A landscape with many valleys, sampled at points; each row gives a point and its height.
A ball rolls from a point to the lowest of its 2 nearest points, and stops where none of them is lower. Distance is the straight distance between rows; heights are no part of it.
tabug height 198: [ 78  93 127  71 143 155 120 124 168 109 137  98 117 146  95 149 157 122
 120 134]
duge height 231: [148 122 107 148 162 126 103 148 101 150  83 122 132 157 136 165 166 110
 113 134]
kis height 268: [128 182 107 133  68 156 163 111 106 165  92 157 147  77 110 138 173 164
 111 104]
zirir height 541: [185 100 185 151 137 115 137 143  71 166 122 103 136 156 130 127 126 115
 139 141]
saf height 459: [176 137 158 184 138  95 135 137 105 141 175 155 123 157 149 103  50 142
 151 128]
fuzef height 48: [112 156  95 145 121 119 122 163 147 162 127 118 111  84  85  95 191 143
 132 130]
Nufeb height 432: [108 112  26 133 143 164 106  99 129 178 113 111 122  78  80 127 172 147
 131 125]
Dabi height 143: [115  30 154  93 165 131  94 133 131 123 122  79 159 141 156 170 145  88
 141 101]
lonal height 209: [143  99 176 138  90 123 139 127  65 134  80  86 150 129 166 188  95  68
 155 114]
vef height 412: [125 109 131 129 114 138 158 147  77 183  82 117 167 124 120 176 165  83
 147 120]
zoni height 446: [108 118  67 139 147 147 134 113 179 190 136 119 133  91  62  78 181 161
 155 114]
ged height 656: [ 90 160 130  93 116 131 137 120 115  90 153 157 136 141 120 147 164 152
  75 112]
roz height 337: [ 94 154 102 113  88 166 168 136 123 166 103 137 139 101  95 161 184 150
 111 104]
vibu height 349: [146 176 145 169 149  93 123 144 182 106 119 160 113 152 146  89  97 125
 134 140]
Zefoz height 378: [102 106 117  97  90 156 177 149 108 171  92 116 157 119  98 166 181 117
 144 104]
mag height 216: [136 133 100 166 179 113  77 153 140 133  97 152 128 148 167 132 166 124
 130 117]
mip height 559: [135  96 148 142 116 134 158 165 114 175  83  87 168 107 113 126 234 121
 138 101]
pibu height 354: [143 172 136 147 130  89 120 144 148  55 192 164 108 133 134  74 115 150
  76 159]
Kuduv height 422: [125 137  55 129 127 159 116  78  95 164 112 128 107  90  77 115 141 142
 124 151]
Guf height 489: [171 111 158 152 105 122 124 136  56 118  88 109 163 144 180 171 160 135
 125 122]
mis height 125: [140  83 157 117 136 116 118 136  73 114 100  97 133 146 151 193 110  68
 121 130]
tef height 599: [124  67 171  98 124 146 142 155 156 152  98  53 120 113 107 136 155  97
 147 135]
gorat height 579: [106  96 152 107 110 130 146 149 134 161  94  68 134 117  92 112 210 108
 137 115]
Fov height 330: [149 147 117 144 125 106 115 133 116  88 175 135  98 126 130  94 129 165
  96 159]
nugo height 544: [109 141  94  98 100 112  85  93 104  74 157 141 145  58 151 114 133 143
 120 113]
Vade height 540: [143 101 154 144 124 106 124 141 102 147 101 101 172 121 156 111 207 129
 150  94]
diru height 483: [128 152  88 123 140 135 114 106 178 102 157 121  77 102  81  53 113 156
 114 178]
fasep height 364: [138 152 127 153 154 103  96 128 212  81 131 161 117 138 169  58 110 163
 130 139]
tif height 533: [152  83 138 134 111 124 119 168  84 143 123  59 113 114 126 142 165  99
 134 154]
mazis height 168: [151 104 140 134  96 117 177 109  47 167 109 114 184 120 126 109 198 148
 131 118]
muru height 485: [163  30 155 120  98 155 155 162  86 177  78  48 161 106 153 171 135  81
 155 131]
Lor height 404: [119 140 122 131 123 102 109 139 153 134 170 161 147  84 164  82 106 130
 180 105]
nubop height 193: [ 83 136  99 102 163 127  86 110 166 103  97 153 132 135 137 137 172 117
 117 102]
povi height 311: [105 136  97 110 129 189 146 124 135 157  93 128 122 132  85 162 182 165
 108 123]
nafoz height 135: [112 147  58 108 159 179 125 113 193 139 163 195 113 158 109 135 105 172
 104 150]
zopar height 603: [141  88 199 128 125 119 162 146  77 146  99 117 173 165 124 145 204 108
 100 107]
rubo height 510: [177  65 155 147 117 127 117 178  86 159  90  52 136 122 155 167 128  77
 150 153]
ful height 560: [139  99 152 132 174 115  92 165 218 108 103 100  91 155 139 126 105  75
 143 159]
repi height 182: [132 123 124 127 111 154 106 129 165 146  96 108 101 129 165 160  74 140
 167 120]
zere height 449: [141  68 158 106 102 143 158 145  92 174 109  95 162 128 130 162 140  90
 152 120]
dunid height 713: [108 122 173  95 117 148 171 159 141 147 134 139 136 162 127 192 102 102
 137  95]
Faver height 196: [119 178  84 120 124 162 144 111 129 163 139 194 131 123  91 137 118 153
 111 129]
Fanas height 539: [141 103 204 117 107  89 157 148  98 110 195 118 153 142 144 110 100 142
 157 105]
ligu height 172: [154  44 144 111 164 113  90 151  95 134 116  77 139 145 144 158 140  70
 118 137]
ref height 676: [110 161 139 110 129 124 138 180 153 119 156 171 128 159 122 155 161 136
  87 115]
debe height 691: [ 98 161 141 113 122 122 140 169 155 125 134 167 129 138 141 166 112 103
 128 102]
fos height 308: [120 139 110 130 171 107 126 165 118 139 144 121 115 153  69 119 188  86
  94 174]
tivek height 305: [133 123 191 148  82 112 145 144  92  99 113  96 129 103 180 186  55  88
 162 107]
Vezi height 226: [143  99 144 114  90 172 135 119 138 145 105  73 116 119 152 158  85 158
 170 124]
vozu height 169: [144 159 115 158  70 155 168 112  66 155  63 135 172  93 130 135 191 165
 121 116]
tidet height 532: [142 145 199 162 151  93 147 178 222  85 129 125 103 172 136 100  71  82
 132 141]
donem height 435: [157 163 149 167 129  89 163 139 116 143 195 150 120 140 115  68  54 117
 153 167]
kif height 370: [115 140 141 122 123  99 132 105 140 108 172 148 134 116 143  88 100 145
 140 113]
Vin height 136: [ 91 127  72 116 116 121 117 128  89 155 141 130 143  77 112 139 166 115
 145 120]
dede height 116: [121  55 145  93 162 145 101  92 122 127 116 109 168 166 158 159 137 128
 141  93]
luv height 286: [128 120 107 106 136 162 153 121  93 159 109 125 110 161  99 177 153 148
 100 136]
Dap height 491: [172 119 189 163 125  83 140 162  83 146 187 130 149 149 138 111  81 110
 156 124]
Gik height 494: [129 146 105 119 161 117 127  78 195  93 140 134 105 125  90  24 102 141
 130 170]
vuzus height 106: [132 188 118 122  84 141 113 104 128 108 119 185 127  70 144 121 139 159
  85 107]
Zom height 440: [168 104 153 139  97 127 136 112  45 103 127 102 145 145 180 159 122 164
 115 129]
felim height 518: [129 200 107 140 136  94 128 104 187  48 129 189 112 112 108  46  90 114
  81 171]
sanu height 456: [113 127  83 126 128 154 126  96 160 150 133 126 125 100  90  88 167 185
 122 115]
Buv height 214: [126  85 202 111 132 116 143  91 123  85 148 101 144 151 156 131  96 137
 137  86]
tetov height 519: [168 101 144 173 130 112 119 138  51 155  86 118 172 132 164 143 197 113
 129 124]
daf height 151: [114 133  87 116 122 161 101 112 189 154 110 114  92 113 121 137  90 136
 167 131]
Turuf height 465: [120 154 153 152 133  83  90 176 176  83 149 131 116 121 164 129  94  87
 148 125]
reb height 367: [161  89 179 133 116 139 140 103  75  92 163  81 119 168 167 151  81 169
 123 124]
Kub height 515: [103 124 123 104  96 112 126 103  78  89 153 132 142 101 152 146 127 137
 120 122]
bire height 520: [167 120 151 154 148 129 128 109  99 163 110  98 109 151 121 113 124 142
 137 147]
gup height 287: [145 118 141 134  78 157 149 102  90 142 103  76 111 109 130 131  97 153
 160 145]
monot height 584: [ 87 151 145 100 134 136 152 129 199  74 191 164 113 171 110 139  65 147
 106 130]
nofop height 499: [124 159 179 155 138  67 130 178 188  67 164 123  97 144 140 119  64  78
 135 124]
dek height 380: [144 168 160 150 136  79 142 122 144  70 193 175 118 151 149  83  76 153
 100 124]
sapek height 295: [ 88 102 160  84 110 126 149 109  94 106 126 101 153 125 124 141 191 120
 109 115]
Zoz height 300: [117 179 118 148 146 102  89  88 154 114  86 159 119  86 132  85 130  96
 125 130]
vuro height 356: [138 145 149 150 122 126 130 148 165 130 142 139  96 146 145 135  29 112
 168 121]
did height 462: [111 117 158 124  73 100 136 101  44  78 136  98 157 109 163 146 141 105
 114 116]
mobiz height 562: [149  82 150 121  85 128 140 185  77 134 152  64 138  97 159 150 133 126
 151 138]
Fegak height 164: [ 95 126  68 100 130 145 113 123 129 144 134 148 143 110 130 150 139 130
 143 109]
Posev height 471: [125 150  77 121 123 152 109  85 152 110 141 121  94  82  88  72 145 184
  98 160]
Nisi height 310: [154 150  97 148 143 126 125 133 131 142 167 146 105 134 103  93 139 175
 107 161]
zuzi height 194: [131 121 107 126 124 130 108 126 117 144 142 143 141 125 168 138 117 140
 150 107]
gekes height 121: [110 122  61 118 163 184 105 131 219 157 149 176 128 140 122 111 132 178
 127 119]
Delad height 353: [148 141 109 141  75 152 153  95  67 167 110 103 127  88 115 108 132 170
 142 146]
turos height 327: [137 180 135 157 132  94 120 111 119 118 118 154 120 125 119  93 118 114
 129 148]
Bami height 275: [131 105 104 121 188 123  99 143 134 118 145 148 117 185 138 155 115 109
 112 148]
zipef height 217: [118 174 147 130  97 130 121  73 110 111  78 174 155  90 158 121 139 148
 121  90]
noz height 293: [151  67 215 136 134 134 143  98 113  78 162  88 128 168 157 159  38 136
 119  99]
Vof height 505: [131 172  79 136 176 120 122  79 214  76 114 168 110 131 102  46 115 130
  86 176]
Zok height 566: [103 162 112 112 151 134 149 133 200 103 164 178 120 158 111 107  73 117
 131 140]
nor height 439: [ 89 108  48 122 150 148 100 125 168 177 117 113 127  82 100 105 162 132
 161 117]
Zate height 254: [138 104 130 120 157 153 118 148 113 146 113 133 127 186 128 187 130 130
 104 127]
bufu height 63: [136 146 130 151 102 121 142  97  67 147 103 140 156 101 124 106 195 147
 116 114]
pozuv height 550: [ 94 180 101 111 150 127 155 118 216  61 152 189 113 145  89  92  56 108
  93 167]
benu height 126: [116 145  90 129 161 141  92 123 205 147 104 140 112 129 123  88 124 124
 154 136]
Teg height 234: [ 98 105 142  82 142 144 140 147 128 131 125  94 118 150  92 171 146  78
 116 135]
Sive height 633: [103 196 127  99 109 131 140 114 138  83 169 194 109 123 106 120 129 151
  61 133]
Lamad height 178: [ 77 116  96  89 147 158  94 105 185 112 107 114 107 128 118 146 146 118
 133 128]
lites height 591: [119  80 123 106  91 122 137 169 106 147 177 100 157 101 163 131 143 146
 168 106]
modum height 436: [101 157 138 128 106  99 104 151 155 105 152 138 134  86 168 136  83 109
 158  98]
Tasab height 534: [112 192 130 132 144  93 170 122 197  56 151 188 118 165  98  64  99 109
  78 159]
tega height 609: [ 87 163 126  84 129 148 137  92 164  78 163 173 117 150 110 134  91 157
  84 114]
Giri height 408: [144 129 134 133 133  96 148 104 129 121 187 133 121 120 114  68  67 125
 161 144]
Sasol height 297: [163 141  92 165 178 121 106 153 145 154 125 136 108 156 112 108 145 142
 128 165]
Savut height 397: [150 154  87 162 102 146 131  88  74 151 114 121 111  79  92 108 160 184
 108 158]
Pip height 205: [119 131  67 138 173 136  85 113 145 141  95 159 123 117 124 125 180 128
 112 112]
Gezol height 504: [160 152 122 162 147 142 114 117  94 139  90 107  85 146 103 137 143 132
 105 173]
Ded height 384: [105  88 181  91  89 105 162 128  66  86 139  88 158 129 142 168 149  90
 115 108]
Deruv height 109: [130 136  77 139 151 152  95 134 212 127 132 153 108 137 142  99 117 183
 135 131]
mun height 271: [118 157 116 134 133 118 105  59 121 127  75 148 131  95 144 103 139 131
 141 108]
sovid height 322: [124 150 129 129 135 131 132  93 164 127 144 153 100 143 124 109  29 136
 159 131]
mib height 218: [136 120  85 148 150 120  79 148 124 134 121 159 143 122 193 160 136 122
 152 106]
kenov height 443: [136 132 125 155 113 136 128 138  86 184  74 123 148 118 145 157 126  96
 165 119]
nipav height 235: [ 85 101 125  65 123 137 118 104 131  95 148  94 132 112 107 130 179 129
 106 120]
bof height 285: [123 171  96 134 118 132 137 106 131 124 157 161  95 112 100 114  50 128
 131 163]
Bufa height 156: [126  69 173 101 153 129 119 114 136 108 149 117 144 176 173 160  93 148
 139  93]
Luze height 490: [143 158 123 146 142 153 103  94 100 130  62 138 106 148 127 149 123 140
 111 133]
kifem height 549: [139 125 169 145 152 112 113 172 215  76 121  97  89 163 152 116  99 109
 123 146]
radi height 288: [159 104 120 147 177 127 105 165 148 145 148 130 111 170 139 126  98 119
 141 149]
Latib height 244: [102 185  97 122 103 137 144 121 115 162 137 152 106  98  82 124  99 114
 138 144]
fedum height 468: [150 151 100 164 119 150 117 106  86 169  55 140 139 125 154 155 139 131
 139 121]
sefom height 369: [132 122 165 153 117 115 130 147 107 119 138 117 105 134 153 182  32  90
 157 122]
ril height 569: [183  95 201 142 128 123 161 163  71 162 128 124 151 182 115 146 158 126
  98 128]
topo height 587: [131  89 165 104  89  99 146 154  69 119 190 118 167 122 159 146 128 142
 142 100]
tofem height 277: [121 113 151  99 167 113 144 174 130 140 146 111 111 169  75 136 145  63
 107 148]
bok height 161: [125 160  91 109 153 169 148  93 140 141 143 188 105 165  91 148 102 171
  96 136]
siz height 91: [ 97 150  83 134 107 110 126 156 119 168 121 127 149  50  85 108 199 120
 140 109]

For each start below, name the point where the ball stops.
Vof => Deruv
ril => vef
debe => Deruv
Savut => Deruv
gorat => dede
vuro => Deruv
